Each row is a point on a tangle of strands that fork, close into loops and nearly touch. The rows are in no order.
In the rows, zero is written as 128.
Points whose rows are less than 167 apart are linked; no others are. Some points are linked to none.
Q_14: [148 173 153  85 115 165 124 117 164 139 153 120 136 107 172 123  84 147
 123 111 106 117 113 139 197 139 118  90 167  80 185 130 137 123 171  95
 127  82  85 120 156 114 161 157 164 142 135 153 110 167  96]
Q_295: [ 97 210 124 134 121 129 149 144 119 158 156 135  97 149  91 100  95 167
 171 145 198 162  56  93 104 130 118 123 150 115 118 121 131 146 117  89
 143 135 114  80  67 124  98 167 188 135  43  79 114 156 112]
Q_64: [136 148 188  68  94 165 118 127 145 162 105 127 116 101 165 110  90 120
 116 136  79 106 120 168 208 144 135 117 170  67 174 131 165 123 183 138
 113  91  56 153 140 107 220 160 133 160 159 128 117 138  89]
Q_846: [126 176 195 169 139 146 110  70 170 175 173 136 112 147 105 134  98  91
 160  75  61 105  51 131  98 173 127 164 152  75 120 111 146 100  63 170
  88  82 187  94 162  91 148 157 157  75 108 125 113 119 145]
Q_277: [127  97 146 130 104 143 132 112 114 103 107 159 107 141 173 150 178  64
 139 114 104  65  98 160 130  93 138 112  98 151 110 132 136  83  55 125
 116 151 157  56 157 160 155 109 126  89 220 174 137 149 145]
Q_776: [118 102 141 117 164  90 109  71 147  97  94 144 117  83 146 139 120 118
 130 207 124 154 151 173 120 146 182 149  86  94  75 125 150 167 155 173
 143 129 163 132 120 158 134 142 143 149 117 109 136 127 142]
Q_671: [112 138 150 133 102 165 134 131 132 141 160 198 103 148 145 108 152  88
 181  81 131  99 106  68 122  96 122  88 105 178 146 119 133  97  57  94
 118 111 126  78 120 153  92 130 154  78 106 209 132 174 118]
Q_544: [152 117 113 105 133  85 189 148 196 117 178 101  91 109 112  86 188 131
 112 107 101 129  92 115 106  65 129 118 109 154 113  95 136  80 116 116
 141  74 194 136 129 124 126 111 152 133 135 143 145 111 151]
Q_917: [132 101  98 200 132 202  94 123  96  90  34 110 167 120 195 162 172 108
 114 110 104 124 176 185 134 122 130 126 137 141 150 112 107 152 135 154
 121 205 128 103 144 137  80 102 109 133 137 165 137 116  87]
Q_280: [112 159 132  91 137  64 174 200 141 144 209 130  94 132 119  80 131 179
 159 174 222 159 121  50  81 125  98 116  93 148 120  89 149 110 142 105
 131 116 127 142  76 141 162 161 133 158  89  96 113 111 143]
Q_514: [152 123 123  81 111 112  83 120 137 105 117 130 137 140 121 159  89 192
 100 170 117 126 144 144 120 113 133  80 103  86 124 152  97 172 199 118
 107 113 119 130 128 103 103 113 121 146 122 122  91 150 148]
Q_835: [101 106 158 161 129 133 125  84 142 156 153 168 117 172 131 123 151  98
 108 124  99 133 105  75  72 114 120  96 110 142 110 146 103 115  51 136
  95 108 198 101 118 127 122 107 131  91  90 163 174 122 160]
Q_593: [129 147  87 167 108 171 170 150 135 107 131 114 155 144 133 119 179 120
 141  85 125 125 159  73 135 110  85 116 164 185 177 103 104 114 105 106
 162 129 135 170 132 138  62  92 107 152 122 179 140 124  89]
Q_619: [126 137 101 102 123 134 185 151 154 123 163  80 140 118 126 108 149 184
 140 121 146 195 160 106 144 144  85 115 179 109 172  99  98 134 144 115
 187 108 119 175 123 135 129 135 109 177 132  92 120  98  94]
Q_344: [129 182 152 164 138 180 140 113 192 149 186 149 109 144 127 138 100 129
 138  81 118 147  80  81 112 128 106  81 134 127 133 124  87 132  88  73
 114  70 172 101 140 150  92 121 138  92  87 164 141 160 124]
Q_335: [141 122 128  98 105 116  94 118 127 128 141 151 100 216 104 109 161 143
 120 118  95  74  58 103 117  52 186 114 100 112  81 182 120 125 108  89
 109 140 165  57 102 117 157 145 165  52 143 151 105 144 163]
Q_742: [122 144 169 102 126 118 127 137  92 182 179 151 126 128 114 125  89  95
 183  93 145 122 131 116 160 165 132 170 149 118 110 149 193  99 111 161
 115 135  68 129 111 113 166 168 143  91 160 109 101 146 116]
Q_631: [135 151  93 161  87 196 103 132 103 100  86  98 185 120 112 170  95 159
  97 107 100 102 146 160 153 101 163 104 173 161 164 139  94 156 189 119
 135 152  63 146 133  87  96 135 135 175 128 120 100 138 124]
Q_664: [126 109 178  96 123  96 139 124 110 179 174 154  97 174 111 124 113  90
 188  82 118  87  91 111 125 134 137 172 139 101  90 144 177  66  73 159
  99 129 116  99 133  86 156 157 157  58 165 122  99 145 129]
Q_815: [119 170 138 103 107 150 117 168  90 114 130 111 155 125 119 144  74 145
 115 148 135 132 150 142 192 139 133 135 158 130 169 152 132 149 191 121
 140 146  42 142 121 113 147 151 149 163 117  98 108 140 112]
Q_858: [125  58 130  86 120 112 101 157 101 131 119 125 133 164 135 137 139 127
 124 166 112 129 165 149 147 120  91 116 113 113 119 154  92 111 120 112
  95 122 112 134 160 107 141  91  88 129 204 140 126 119 124]
Q_851: [115 148  82 169 109 112 127 135 112 125 105 118 149 152  62 134 115 158
 111 111 141 114 137  86  96  97 127 123 131 168 135 154  90 129 147 122
 144 155 125 158 116 128  84 107 102 150  80 110 133 134 156]
Q_481: [134  77 100 113 171 124 107 111 135  92  46 105 138 116 140 125 135 156
 106 158  93 168 177 200 115 148 140 132 118 118 106 121 115 159 169 155
 142 149 148 158 138 120 106 113  97 138 129  97 126  96 111]
Q_449: [135 128  91 137 131 107 129 184  91 125 148  80 132 151  61 122 108 120
 130 113 171 112 157 104 164 122 100 189 148 158 141 146 130  88 139 108
 142 179  63 146 122 114 145 117  91 142 147  84 126 113 117]
Q_601: [144 163 124 169 152 123 146  83 137 140 136 101 125 102  47 131 111 103
 129  91 137 117  79 148 154 178 156 195 153 104 117 130 162 138 147 146
 138 142 151 154 135 117 129 140 153 125 115  80 115 108 126]
Q_607: [137 122 155 177 128 126 127 112  96 134  95 157 127  78 181 142 145  30
 154  72 131 115 149 191 164 139 120 156 110 154 130 129 172  92  98 186
 158 150 105  90 117 160 146 133 151  95 146 133 144 143  93]
Q_845: [131 109 149 141 125 121 130  89 164 157 162 139 122 159 153 150 137 112
  92 129 101 128 108 104 100 131 105  82 133 103 122 144  88 111  80 104
 112  95 194 113 162 120 124 101 129 106 150 166 163 132 154]
Q_674: [141  83 159 100 171 123 147 147 117 153 136  72 139 109 106 102  96 146
 130 185 141 112 152 169 137 198 121 187 114  50 100 110 123 167 154 126
 107 116  52 182 126 130 201 169  53 143 172 117 153  99 107]
Q_234: [105 151 153 107 133 121 153 145 110 157 157 159 120 121 117 104  94 104
 176 109 166 152 143  88 141 140 132 145 136 168 136 139 185 115 119 158
 164 122  91 119 107 150 137 154 173 117 120 111 121 158 135]
Q_398: [155  65 135 131 140  94 107 104 119 148 117 128 116 160 120 141 163  79
  94 132 103  90  81 172 109 116 165 153 101 120  73 167 136  91 107 136
 105 157 178 109 147 118 165 119 119  71 194 118 142 100 145]
Q_210: [134 127  78 185 131 188 110  96 125  76  50 115 160  94 241 165 138 109
 124  91  83 130 167 180 136 103 142 115 123 135 136  83  96 171 143 144
 171 164 128 103 123 152  77 113 127 138 117 149 160 117  62]
Q_901: [142 125 117 151 139 205  97 101 144  91  92 123 128 124 203 176 138 114
  97 105  90  86 111 177 171 132 145 105 127 124 150 127 123 155 122  93
 111 116 126 105 187 113 134 119 132 109 229 179 125 142 102]
Q_562: [ 77 150 124 180 141 131 135 102 130 136 132 148  94 109 117 112 147  90
  97 103 113 137 116  76  76 125 145 152  80 177 142  90 143 133  77 189
 133 120 156 114  78 146 116 124 145 116   4 111 184 124 158]
Q_961: [153 185 124 114 132 111 137 148 121 103 167  87 140 110  98 117  87 169
 126 154 214 121  66 119 187 197 134 191 173  65 139 111 174 142 141 104
 112 150  82 123 139 125 171 171 119 158  95  55 130 103 130]
Q_687: [130 102 132 112 142 176 170 128 147 139  90  84 158  94 143  98 138 145
 151  85  87 177 152 185 170 176 115 131 189  89 170 102 130 121 128 142
 173 107 127 157 173 124 156 146 133 129 158 136 138  89  64]
Q_748: [149 139  95 167 109 124 119 152 101 141 142  99 136 162  62 153 140 122
 113  90 160  94 122  93 169 127 100 157 169 124 160 152 116  87 116  94
 126 175  94 129 150 119 116 109 129 137 131 115 129 129 119]
Q_245: [160 102  81  81 113  78 136 175 149  68 134 103 113 138  74 106 141 184
 121 158 105 123 143 143 132  61 132 133 109 129 103 135 105 121 191  99
 156 142 142 134 106  91 118 102  95 153 145 106 100 107 128]
Q_159: [126  98 148  49 111  93  94 136 123 162 154 132 110 164 162 154  93 176
 118 201 137 134 135 108 128 152  96  82 109  47 131 159 102 134 129  97
  73 107 117 117 135 102 161 147 105 125 132 142 136 147 133]
Q_825: [133 130 149 133 157  86 172 125 152 145 193 116 122 106  68  82 113 122
 172 115 164 108 103 113 114 174 146 204 122  91  71  93 183 110 125 143
 124 125 118 141 127 124 172 155 137 125 153  65 112  97 135]
Q_436: [ 99 185 151 133 115 129 146 130 127 154 154 164 104 125  87  97 108 128
 177 119 162 154 112  86 107 118 141 112 132 169 133 130 142 135 130 122
 163 116 121 110  87 145  98 147 179 123  63 123 119 164 134]
Q_803: [137 140 117 170 134 155 139  95 158  76 113 146 117  83 194 142 149  79
 141  83  98 116 129 136 158  93 124 122 111 170 130  91 129 116  85 124
 158 119 144  97 133 162  87 115 140 113 139 176 162 151 103]
Q_384: [122  96 147  96 122  82 129 113 138 181 179 125 118 173 137 139 116 147
 122 178 135 143 121  88  91 146 109 106 134  67 111 157  98 108 106 109
  92  94 168 124 140 116 139 128 124 118 124 138 148 117 154]
Q_279: [141 141 141 124  96 168 111 129 131 124 158 169 135 139 136 140 130 118
 171  83 125  91 104 106 167  99 120  92 122 135 147 149 118 117  95  73
 113 124 121  80 154 141 103 123 155  88 162 201 122 170 118]
Q_711: [ 73 126 150 168 138 113 137  92 117 163 132 175 114 143 134 114 144  87
 110 124 143 159 147  56  62 135 106 117  98 189 137 119 124 124  73 168
 113 117 168 136 101 148 114 100 121 113  54 148 175 116 169]
Q_72: [158 146 142 177 137 142 141 102 125 124 104 129 137  88 112 140 143  70
 153  45 114  99 117 193 177 140 138 174 145 151 149 126 176  86 107 158
 148 148 116 125 145 142 113 127 160  81 149 134 120 134 100]
Q_401: [142 130 131 129 138 117  99  65 180  94 110 133 105 108 114 152 116 141
  87 162 104 145 108 143 115 120 176 117  91  94  89 138 128 184 158 143
 144 111 173 108 131 132 113 122 160 135 114 127 129 138 158]
Q_516: [118 206 120 147 120 121 147 148 128 137 149 109 129 146 113 131  98 200
 140 183 240 178  34 104 112 161 115 118 163  96 143 116 117 170 130  89
 130 132 130 105  94 136 111 157 146 167  38  63 124 132 128]
Q_8: [140 163 107 191 116 204  90  98 109 137  89 111 174 127 112 164 122 110
  67  88 113  99 128 150 160 163 152 133 184 136 190 149 122 148 176 129
 126 153  78 154 155 108 121 127 150 131 137 135 110 127 104]
Q_754: [118 160 159  80 119 107 147 191 120 144 169 141 144 114 142 115  90 146
 174 173 186 182 155  92 136 128  77  90 148 136 153 126 125 129 153 107
 167 117  87 133  82 159 128 163 154 155  92 108 104 163 112]
Q_345: [130 124 125 189 126 138 133 116 101 173 142 129 152 158  82 137 140  86
 119  77 142 113 131  93 134 156  94 161 164 152 151 143 122 101  81 126
 108 155 136 139 151 138 117 104 130 120 139 125 160 119 139]
Q_520: [116  96 163 137 111 176  82 147  54 117 101 154 135 137 140 183 170  87
 126 134 110  84 147 187 183 112 139 134 121 154 139 155 143 131 116 145
  78 175  94 109 154 140 140 103 110 103 200 172  89 143 131]
Q_402: [128 107 120 128 145 107 167 141 141 134 130 116 108  93 129  90 158 101
 151 106 116 158 173 144 147 123 117 153 140 168 141 112 156  91 113 148
 169 101 125 145 142 120 122 115 139 132 158 129 139 110 124]
Q_263: [153 179 110 150 104 161  68 141 103 165 138 132 109 184 125 165  97 169
  99 114 146  84  53  82 113 131 132  90 148  81 146 170 100 140 107  54
  99 157  93  72 101  97 106 148 159 101  73 147 103 173 129]
Q_69: [121 109  82 134 162 115 146 190 110 100 104 100 115  92  94  77 118 115
 141 141 148 147 195 153 123 114 131 176  99 213 121 105 164 128 151 172
 175 148  84 177 114 121 119 138  92 147 139  93 133  91 123]
Q_801: [100 157 110 206 158 124 169  92 163 129 133  98 122 101  65 117 137 123
  91 132 114 171 106 120  93 133 143 158 134 156 135 109 120 157 125 146
 136 117 196 165 126 138 113 105 128 147  65  72 161 107 152]
Q_354: [104  99 150 149 127 124  98 124  75 128  84 156 143  87 197 139 129  58
 142 133 124 146 192 167 147 121 119 135  86 162 118 128 160 118 110 202
 141 153  95  97 106 169 139 117 115 126 150 130 139 139 115]
Q_47: [128 111  92 140 170 163 131  93 148 115  88  79 146  99 111 135 113 167
 102 145 103 166 144 180 141 158 157 139 160 100 154 112 123 185 183 140
 162 136 129 180 134 118 110 131 136 163 120  95 125  89 109]
Q_305: [106 164 129 110 139  81 175 148 158 110 165 128 115  97  97 106 134 178
 156 174 181 168 136  84  94 117 135 123 124 144 124  98 126 147 175 129
 168 101 144 162  89 145 125 143 138 182  93  93 105 119 140]
Q_920: [117 117  88 118 150 112 155 193 104 102 143  74 141 129  82  82  85 135
 134 153 172 130 189 131 144 117  96 194 106 158 106 111 126 127 165 133
 143 161  61 159 103 107 136 136  63 150 151  81 117  93 118]
Q_702: [ 93 210 121 177 150 123 168 112 122 122 176 123 134 137  45 110 102 149
 161 140 190 140  37  94 112 167 166 206 153 104  93  90 154 186 144 141
 107 134 145  95 114 120 144 156 152 155  61  36 117 105 123]
Q_288: [122 209 118 142 147 109 140 132 129 101 190 131 136 104  86 104 120 188
 141 166 227 136  35 100 136 183 157 184 159  54  93 102 153 163 129 112
 100 116 127  91 130 141 160 161 136 173  79  46 125 101 124]
Q_229: [125  59 116 121 164 151  97 140 105 103  36  87 130 119 188 132 169 126
 125 133  87 160 172 229 131 150 131 113 105 115 116 131 118 155 140 152
 144 152 142 118 176 132 127 129  83 124 158 137 141  87  66]
Q_843: [110 108 137 102 150  65 136 104 161 121 154 142 138 141 111 107 105 196
 120 213 169 148 155  99  85 152 137 126  98  60  87 125 108 163 174 127
  93 126 158 150 114 132 148 132  95 156 104 100 119 108 156]
Q_819: [144  90 119 102  96 122 103 143 116 116 131 153 139 175 115 143 159 136
 123 137 110  98 137 118 129  75 107  88 102 136 119 169  99 103 120  91
  99 146 148 106 142 127 130  91 105 127 174 172 120 134 148]
Q_517: [148 130 129 142 129 138 152 105 181 162 162  91 133 139 140 137 123 134
 117  93 101 144 115 125 147 165  90 113 170  78 158 127  91 109 104 101
 128  79 155 136 181 105 123 121 136 132 160 146 141 123 125]
Q_638: [116 122 155 148 151  92 195 121 181 162 147 111 102  85 128 100 147 110
 159 105 121 158 137 130 105 155 120 148 146 137 133  93 143  78  93 155
 137  62 179 155 157 132 142 120 150 133 136 108 141  99 142]
Q_836: [120  71 144  93 148  58 136 107 161 115 125 144  95 101 146 100 147 111
 134 191 129 136 128 151 102 119 169 160  72 138  55 110 160 122 133 165
 130 114 165 126 118 137 162 137 128 125 148 120 143 104 158]
Q_989: [121 140 124 117  95 209  99 182  82  99 108 102 166 130 111 149 126 134
 110 117  91 104 169 175 198  99 137 128 164 150 173 142 115 135 180 118
 135 148  51 150 135  92 117 129 144 160 148 133  95 128  83]
Q_297: [128 135 125 140  95 170 125 150 108 108 117 138 174 140 137 142 151 119
 147 119 119 124 178 105 148 110  96  98 154 173 169 138  98 138 131 103
 137 140 102 136 132 142  80 100 121 144 133 177 122 157 116]
Q_936: [146 144 125 121 127 117 177 122 186 135 169  69 126 107 133 112 133 185
 152 108 134 164 122 119 160 168  92 119 189  52 169  96  97  96 114  99
 141  75 136 144 149 130 145 140 120 167 139 110 111 101 117]
Q_102: [134 146 137 158 138 145  72  60 172  98 122 157 109 139 144 165 108 128
  74 131  97 117  87 126  97  98 181 103  79 112  88 157 110 178 111 127
 125 122 182  80 122 132 103 110 134  93  99 149 132 149 169]
Q_155: [147  90 141 178 128 118 113  94 134 137 113 143 117 145 127 139 178  52
 101  91  98  79  84 143 106 108 151 128 115 131 103 141 132  90  59 131
 104 149 183  91 149 143 146 102 133  75 163 147 171 115 150]
Q_616: [123  85 123 103 135 111 140 163 118 156 124 113 147 146 150 122 152 131
 145 149 125 157 202 119 121 150  59 107 145 147 140 122  84 106 112 133
 130 107 127 176 148 107 117  97  90 155 159 140 133 104 121]
Q_393: [161 187 127 115 109 143 122 115 129 149 155 103 142 117 119 130  88 133
 122  82 135 117 103 128 208 164 106 138 190  84 185 136 155 101 150 111
 116 120  89 115 155 116 161 146 162 135 115 121 112 142 111]
Q_924: [114 158 107 136 132  82 161 133 147  83 129 138 152 129  85 113  99 215
 132 196 193 140 139 109  77 129 141 134 110 111  83 109 105 162 199 121
 131 123 153 159  98 125 116 136  99 187  77  63  99 114 163]
Q_550: [125 125 151 103 109 147  77 129  74 126 123 166 119 132 132 180 116 115
 126 145 112  99 141 163 163 120 165 124 112 135 120 174 155 143 148 141
 107 148  83 111 140 132 148 128 149 100 170 149  88 158 133]
Q_35: [101 105 134 148 145 116 101 126  75 133  92 153 154 115 139 131 102  87
 131 150 154 155 199 132 117 140 118 152 114 175 117 143 143 130 125 170
 123 158  96 152 122 146 120 104 100 123 125 125 146 129 153]
Q_613: [122 106  85 145 153 130 154 182 102 108  91 104 114  79 142  83 168  96
 139  91 125 151 183 149 137  96 113 161 115 212 151  90 168  97 124 169
 188 137  97 146 118 124 107 125 132 145 133 124 150 101 100]
Q_53: [166 123  61 184 152 201 125 111 172  92 107  78 157 131 158 152 124 163
  96  63  80 124 106 127 145 126 138 115 150 129 147 116  97 172 127  84
 151 120 146 142 164 106  74  90 121 131 173 171 129 100  85]
Q_597: [148 131 121 150 120 148  73  89 143 131 122 158 119 179 113 151 142 134
  71 111  85  75  58 111 112  82 195 122  94 107  94 181 112 161 115 107
 106 150 161  77 131 114 139 114 143  57 140 166 115 146 178]
Q_813: [145 113 133  55  96 106  99 140 129 107 105 191 127 152 138 133 100 180
 132 171 122 127 150 140  92  71 121  64  84 113  86 158 114 151 178 116
 107 122 159 116 109 130 108 102 113 124 109 128  79 176 157]
Q_772: [ 93 142 138 134 112 158  91 146  53 117  75 163 175 124 125 154  65 139
 128 150 143 131 195 149 126 119 149 134 134 174 133 166 139 158 172 164
 113 170  66 155 110 120 105 126 106 136  99 113 108 161 159]
Q_95: [137  77 138  99 150  90 124 110 145 134 150 107 139 121 105 109 101 165
 116 222 147 110 138 136 110 184 153 170 102  40  70 118 113 161 166 116
  90 115 120 160 127 112 176 142  82 149 153 123 142  99 145]
Q_537: [133 132 164  70 104 114  85 134 119 180 160 133 100 131 152 140  84 151
 128 188 143 115 109 115 172 178 133 126 142  41 138 149 160 130 148 106
  94 118  73 130 138  96 191 169 133 143 127 131 139 151 125]
Q_967: [137 104 160  90  98 109 102 142  78 180 158 151  98 186 136 157 117 106
 148 119 122  74  99 117 138 142 127 139 139  77 107 170 142  82  85 122
  89 131 101  86 152  80 184 151 144  74 179 142 114 145 128]
Q_479: [155 103 105  94 100  90 100 154 114 134 161 139 113 183  79 125 135 155
 121 133 127  91  97  93 120  76 153 128 115 120  99 177 115 107 134  88
 111 162 135  91 103 109 138 125 140  98 126 130 119 136 145]
Q_70: [166 166 140 107 128 118  92 134 123 139 157  80 122 122 114 127  96 138
 116 108 163  88  71 127 201 205 114 171 193  52 157 129 190 102 149 112
 100 149  67 141 149  96 185 163 117 137 116  82 114 120 121]
Q_426: [117 123 122 103 122  98 159 172 106 139 135 141 143 140 145 113 147 126
 131 131 160 145 201  68  83 118  49  88 123 194 157 116 111 107 129 137
 127 106 134 193 110 144 104 106  97 158 112 142 123 125 130]
Q_271: [118  80 150 155 189 108 176 112 137 182  84  79 139  96 118 107 128 122
 134 145 138 173 159 165 111 222 135 170 158  97 122 120 117 138 126 151
 129 115 145 183 153 150 152 161 100 133 155 104 167  74 112]
Q_410: [156 138 153 161 165 105 135  97 107 146 132 123 131 100  75 149 127  70
 142  51 123  94  82 172 148 158 152 191 128 128 114 133 187 100 126 170
 129 172 128 147 113 120 123 132 144  78 146  89 116 126 119]
Q_571: [127  84 148 121 144 122  82  77 107 154  80 143 117 131 162 180 141  84
  87 151 102 102  97 208 129 155 158 118  98  95 101 164 127 130 113 139
  87 137 148 119 171 118 171 133 115  90 206 139 127 127 137]
Q_935: [103 108 118  62 130 137 168 192 145 119 154 102 136 104 151  84 153 171
 166 144 114 198 203 127 126 132  72 105 159 137 156  88 119 135 139 143
 191  98 112 200 107 133 131 148  92 180 149 113 118  82  94]
Q_480: [124 129 160  70 126  68 155 186 150 153 193 132 105 126 119 109 111 167
 178 174 200 165 130  79 126 155  89 117 124  94 119 116 135 102 122  89
 140 107 115 122  96 138 151 154 135 150 115 110 131 144 125]
Q_838: [138  70 121 151 116 156  97 131  99  88  82 141 119 130 125 156 199  80
 120 120 109  68 123 174 150  80 142 128 101 165 124 141 131 109  86 130
  95 194 144  75 144 155 131  98  97  98 198 169 113 129 136]
Q_423: [143 147 100 149 132 209 136 102 181  85 124 120 178 121 206 162 116 149
 114  80  81 161 126 119 139 138 126 101 178 141 153  84 101 172 125  98
 162  97 137 165 142 133  77 117 139 136 138 173 134 113  68]
Q_713: [ 92 128 106 203 155  96 141  95 143 123  99 121 110  83 115 114 138 102
  74 140 122 154 141 122  77 119 143 157  85 160 116  97 129 136 123 188
 145 145 190 143  96 153 110 106 122 137  47  96 175 103 161]
Q_795: [121  83 142  71 147  79 177 186 159 129 175 104  99  93 133  82 130 154
 184 160 138 166 177 121 127 128 110 134 126 127 128 100 124 108 136 140
 153  79 107 168 114 129 145 149  96 166 177 120 124 111 132]
Q_351: [119 172 127 134 102 135 112 113 138 132 108 158 128 147 105 143  86 176
 120 142 142 141 106  91  67 111 132  71 114 115 116 150  87 171 160 105
 133 125 152 126  87 130  73 122 137 131  49 122 104 167 156]
Q_62: [127 108 140 119 163 128 154 134 119 162 132  84 147 106 103 115  93 124
 132 136 139 147 161 153 170 186 117 175 155  96 129 124 127 136 141 136
 133 124  82 177 132 128 166 157 109 140 163  97 144 106 112]
Q_425: [127 152 108 196 133 208 107  99 161  65  80 138 176 106 224 186 127 127
 107  94  78 125 147 117 141 109 141 111 147 159 150  98  87 172 124 113
 144 140 142 131 119 146  52 106 120 129 117 176 161 132  93]
Q_341: [108 152 159  93 109 127 104 166  70 132 127 162 150 130 124 127  51 151
 148 183 144 154 175 126 142 128 141 117 111 143 115 154 150 167 179 134
 122 139  67 140  95 119 124 149 146 131 100 109 104 164 141]
Q_404: [111 147 152 142 150 105 154 104 146 139 180 137  98 123  66 112 125 115
 154 108 136 124  75 103 113 150 162 185 138 105  75 122 180 131 126 150
 129 123 161 112 116 119 148 140 168 120 101  93 119 119 145]
Q_468: [130 119  92 154 122 129 171 157 129 135 140 114 136 129 105  97 195  93
 124  77 126 104 141  64 119 102  90 117 117 200 175 102 116  81  83 111
 115 126 144 157 132 132  93  89 119 142 117 185 155 114 132]
Q_660: [140  72 123 139 161 148 141 158 123 128  64  69 116 109 149 113 169 117
 155  69  94 169 145 220 137 175 136 141 152 115 129 126 142 127 127 146
 176 136 146 122 179 125 132 158 104 109 159 135 164  82  47]
Q_929: [162 159 107 130 107 141  88 125 140 120 138 102 130 148  99 173  94 171
  91 132 119 116 104 121 148 120 142  96 122  97 146 150 109 156 177  87
 130 129 114 110 134  97 115 122 147 147 118 128 109 151 138]
Q_40: [142 138 130 109 120 121  69 124  91 177 161 140  81 204 134 158 123 144
 113 131 129  86  83  84 133 128 134 108 142  69 119 179 125 123  89  78
  83 164 102  62 118  86 152 167 163  77 113 142 107 155 124]
Q_182: [135 116 116 197 140 201  92 104  88 125  61 126 180 126 141 161 153  99
  89 109 112 112 171 165 143 162 123 142 164 160 175 136 109 142 141 139
 104 178 106 143 148 126 110 108 133 118 152 163 137 125  98]
Q_618: [146 112 130  86 135 149 109  91 161 111  97 116  94 123 166 162 125 120
  90 137  74  96  94 194 151 143 154  97  98  80 115 142 125 148 126 112
 118  88 152 114 187 109 162 140 140 108 237 153 122 148 133]
Q_971: [128 168 137 116  99 144 144 147 116 142 155 137 178 127 142 138 110 145
 136 126 147 166 161  92 147 137  71  91 173 148 177 133 108 127 143  99
 153 122  93 137 122 151 111 131 150 150 100 132 120 162 105]
Q_203: [116 120 109  82 108  93 126 128 119  87 107 169  97 102 182 115 179  81
 121 118 123 114 115 110 115  44 133  99  39 204 122  91 147  85  95 162
 138 116 144  74 106 170 132 112 135 123 110 181 139 149 159]
Q_448: [127 124 176  78 102 153 108 126 110 154 119 141 125 119 163 147 118 101
 135 142  93 102 132 191 190 154 135 120 132  92 149 155 151 120 137 142
 111  99  79 132 169 114 177 142 144 111 197 152 110 153 120]
Q_220: [100 100 163 194 184  85 191 115 161 188 119  94 113  88 136  90 126  93
 140 122 148 165 147 135  75 203 138 180 136 124 125  87 146  95  92 174
 120  89 169 172 153 144 157 134 124 127 133  86 172  77 140]
Q_774: [137 143 118  87  79 117 107 158 122 124  91 193 124 148 137 121 104 171
 160 138 141 115 121 110  44  67 116  41 105 136  88 144  89 143 166  92
 118 128 146 133  78 135  79 118 125 113  54 143  82 182 145]
Q_950: [128 169 104 154 110 105 150 142 128 127 145  96 137 154  84 153 110 187
 102 146 178 160  99  89 114 133  96 117 160 124 146 134  93 150 151  93
 135 143 137 135 109 131 101 117 112 167  66  70 129 128 141]
Q_227: [124 130 152 114 141 100 147 136 111 170 181 106 138 134 109 118  78 119
 159 135 183 133 125 103 146 204 115 190 142  86 119 117 154 118 123 137
 116 132  83 143 124 125 181 169 115 126 138  99 135 119 135]
Q_639: [131  87 131  84 102 106 113 127 106 129 129 183 133 194 164 111 163 118
 129 140 120 103 129  84  71  65 100  58  97 164 114 151 107  92  94 111
  79 124 178 110 114 152 124  90  89 109 117 193 121 131 161]
Q_20: [ 84 191 131 201 154 145 169  96 154 139 171 132 109 129  32 107 114 118
 136 129 142 157  62  84  85 147 149 181 144 141 132 100 141 189 119 151
 111 115 186 112 110 129 142 123 143 147  52  41 146 120 157]
Q_221: [132  95 117 123 135 174 109  95 141 116  81 121 150 111 190 153 143 124
 104 133  83 145 155 189 143 152 119  94 125 120 143 123 115 152 107 133
 128 121 129 127 174 127 116 117 130 126 178 161 135 120  95]
Q_697: [129 125  79 174 113 126 119 127 129  91  71 124 148 111 117 128 160 128
 100 104 114 103 150 131  88  75 146 115 112 177 139 128 101 116 130 138
 142 147 139 154 123 135  66  88  96 142  89 141 131 124 148]
Q_224: [155 102  73  93 104 108 131 159 116  53  70 148 113 105 154 105 177 141
  95 109 102 105 156 152  89  29 128 112  83 182 127  96 116 109 143 158
 149 136 161 144 116 139  80  95  73 156  95 143 107 133 138]
Q_876: [113 168 154  85 134 161 154 111 151 114 122 137 181  82 151 121  98 165
 131 162 132 191 174 137 131 129 144  98 172 134 160 100 115 182 178 160
 176 118 106 173 107 154 117 157 164 181  91 104 116 130 119]
Q_118: [106 128 127 102 112 113 129 137 117 142 132 179  97 139 132  98 168  95
 144 102 134 113 115  74  94  80 139  93  83 202 131 125 144 100  79 135
 118 115 125 105  98 143 104 117 158  98  83 173 142 156 151]
Q_981: [143 112 124  76 109  94 127 144 113 105 129 159 119 132 182 126 165 113
 135 149 124 126 169 104  82  88  83  66 100 191 119 116 122 111 113 138
 120  94 159 145 131 146 105  91 100 140 131 175 116 144 138]
Q_119: [130 107 118 224 156 149 127 113 101 145  80 108 147 122 115 136 186  54
 113  85 135 117 152 149 132 155 117 159 144 171 158 139 124 110  96 144
 128 178 141 127 142 144  94 102 127 114 132 147 166 102 112]
Q_82: [138 112  84 103 110 110 117 131 122  47  67 163 106 109 195 123 177 105
 104 128  91  93 134 152 111  29 128  98  51 178 120  92 123 105 117 137
 130 145 152  88 119 177 120  91  84 134 133 161 129 149 147]
Q_225: [122  81 134  72 127  67 134 118 143 107 146 146  80 155 148  79 164 120
 117 167 110 114  79 130  90  62 169 151  63 153  61 116 176  84 123 149
 124 104 187 106  99 130 172 132 160 102 143 135 149 114 191]
Q_566: [131 189 132 152  85 173  95 115 125 133 111 146 160 122 131 170  76 161
 118 127 126 125 115 105 111 122 136  70 144 139 152 146  85 175 168  92
 138 126  96 129 109 132  71 135 151 135  84 144 111 176 141]
Q_688: [135  76 108  53 122  80 150 180 147 102 150 113 101 125 119  85 170 151
 145 164 107 147 168 133 132  72 104 119  96 139 107 110 118 101 144 116
 149  97 139 151 118 104 140 109  94 152 180 127 118 113 123]
Q_146: [122 103 140  85 116 104 106  85 150 101 136 171  78 169 153 111 156 107
 116 148  93 105  77 140 107  61 170 110  80 138  65 158 147 121  95 141
 127 116 189  60 112 143 152 132 157  73 138 149 140 149 171]

How many points has the smallest loop of links through each point below? Write - if it is on no loop.
Q_772 => 28
Q_566 => 6
Q_616 => 6
Q_224 => -
Q_384 => -
Q_597 => 8

A piece is all that can be reached along the links. How many separate loops has the piece of each point below (a circle has one, a figure eight two, a Y none), and how many tips (points with one link)?
Q_660 => loops 0, tips 4
Q_62 => loops 1, tips 4
Q_639 => loops 2, tips 0
Q_566 => loops 1, tips 0
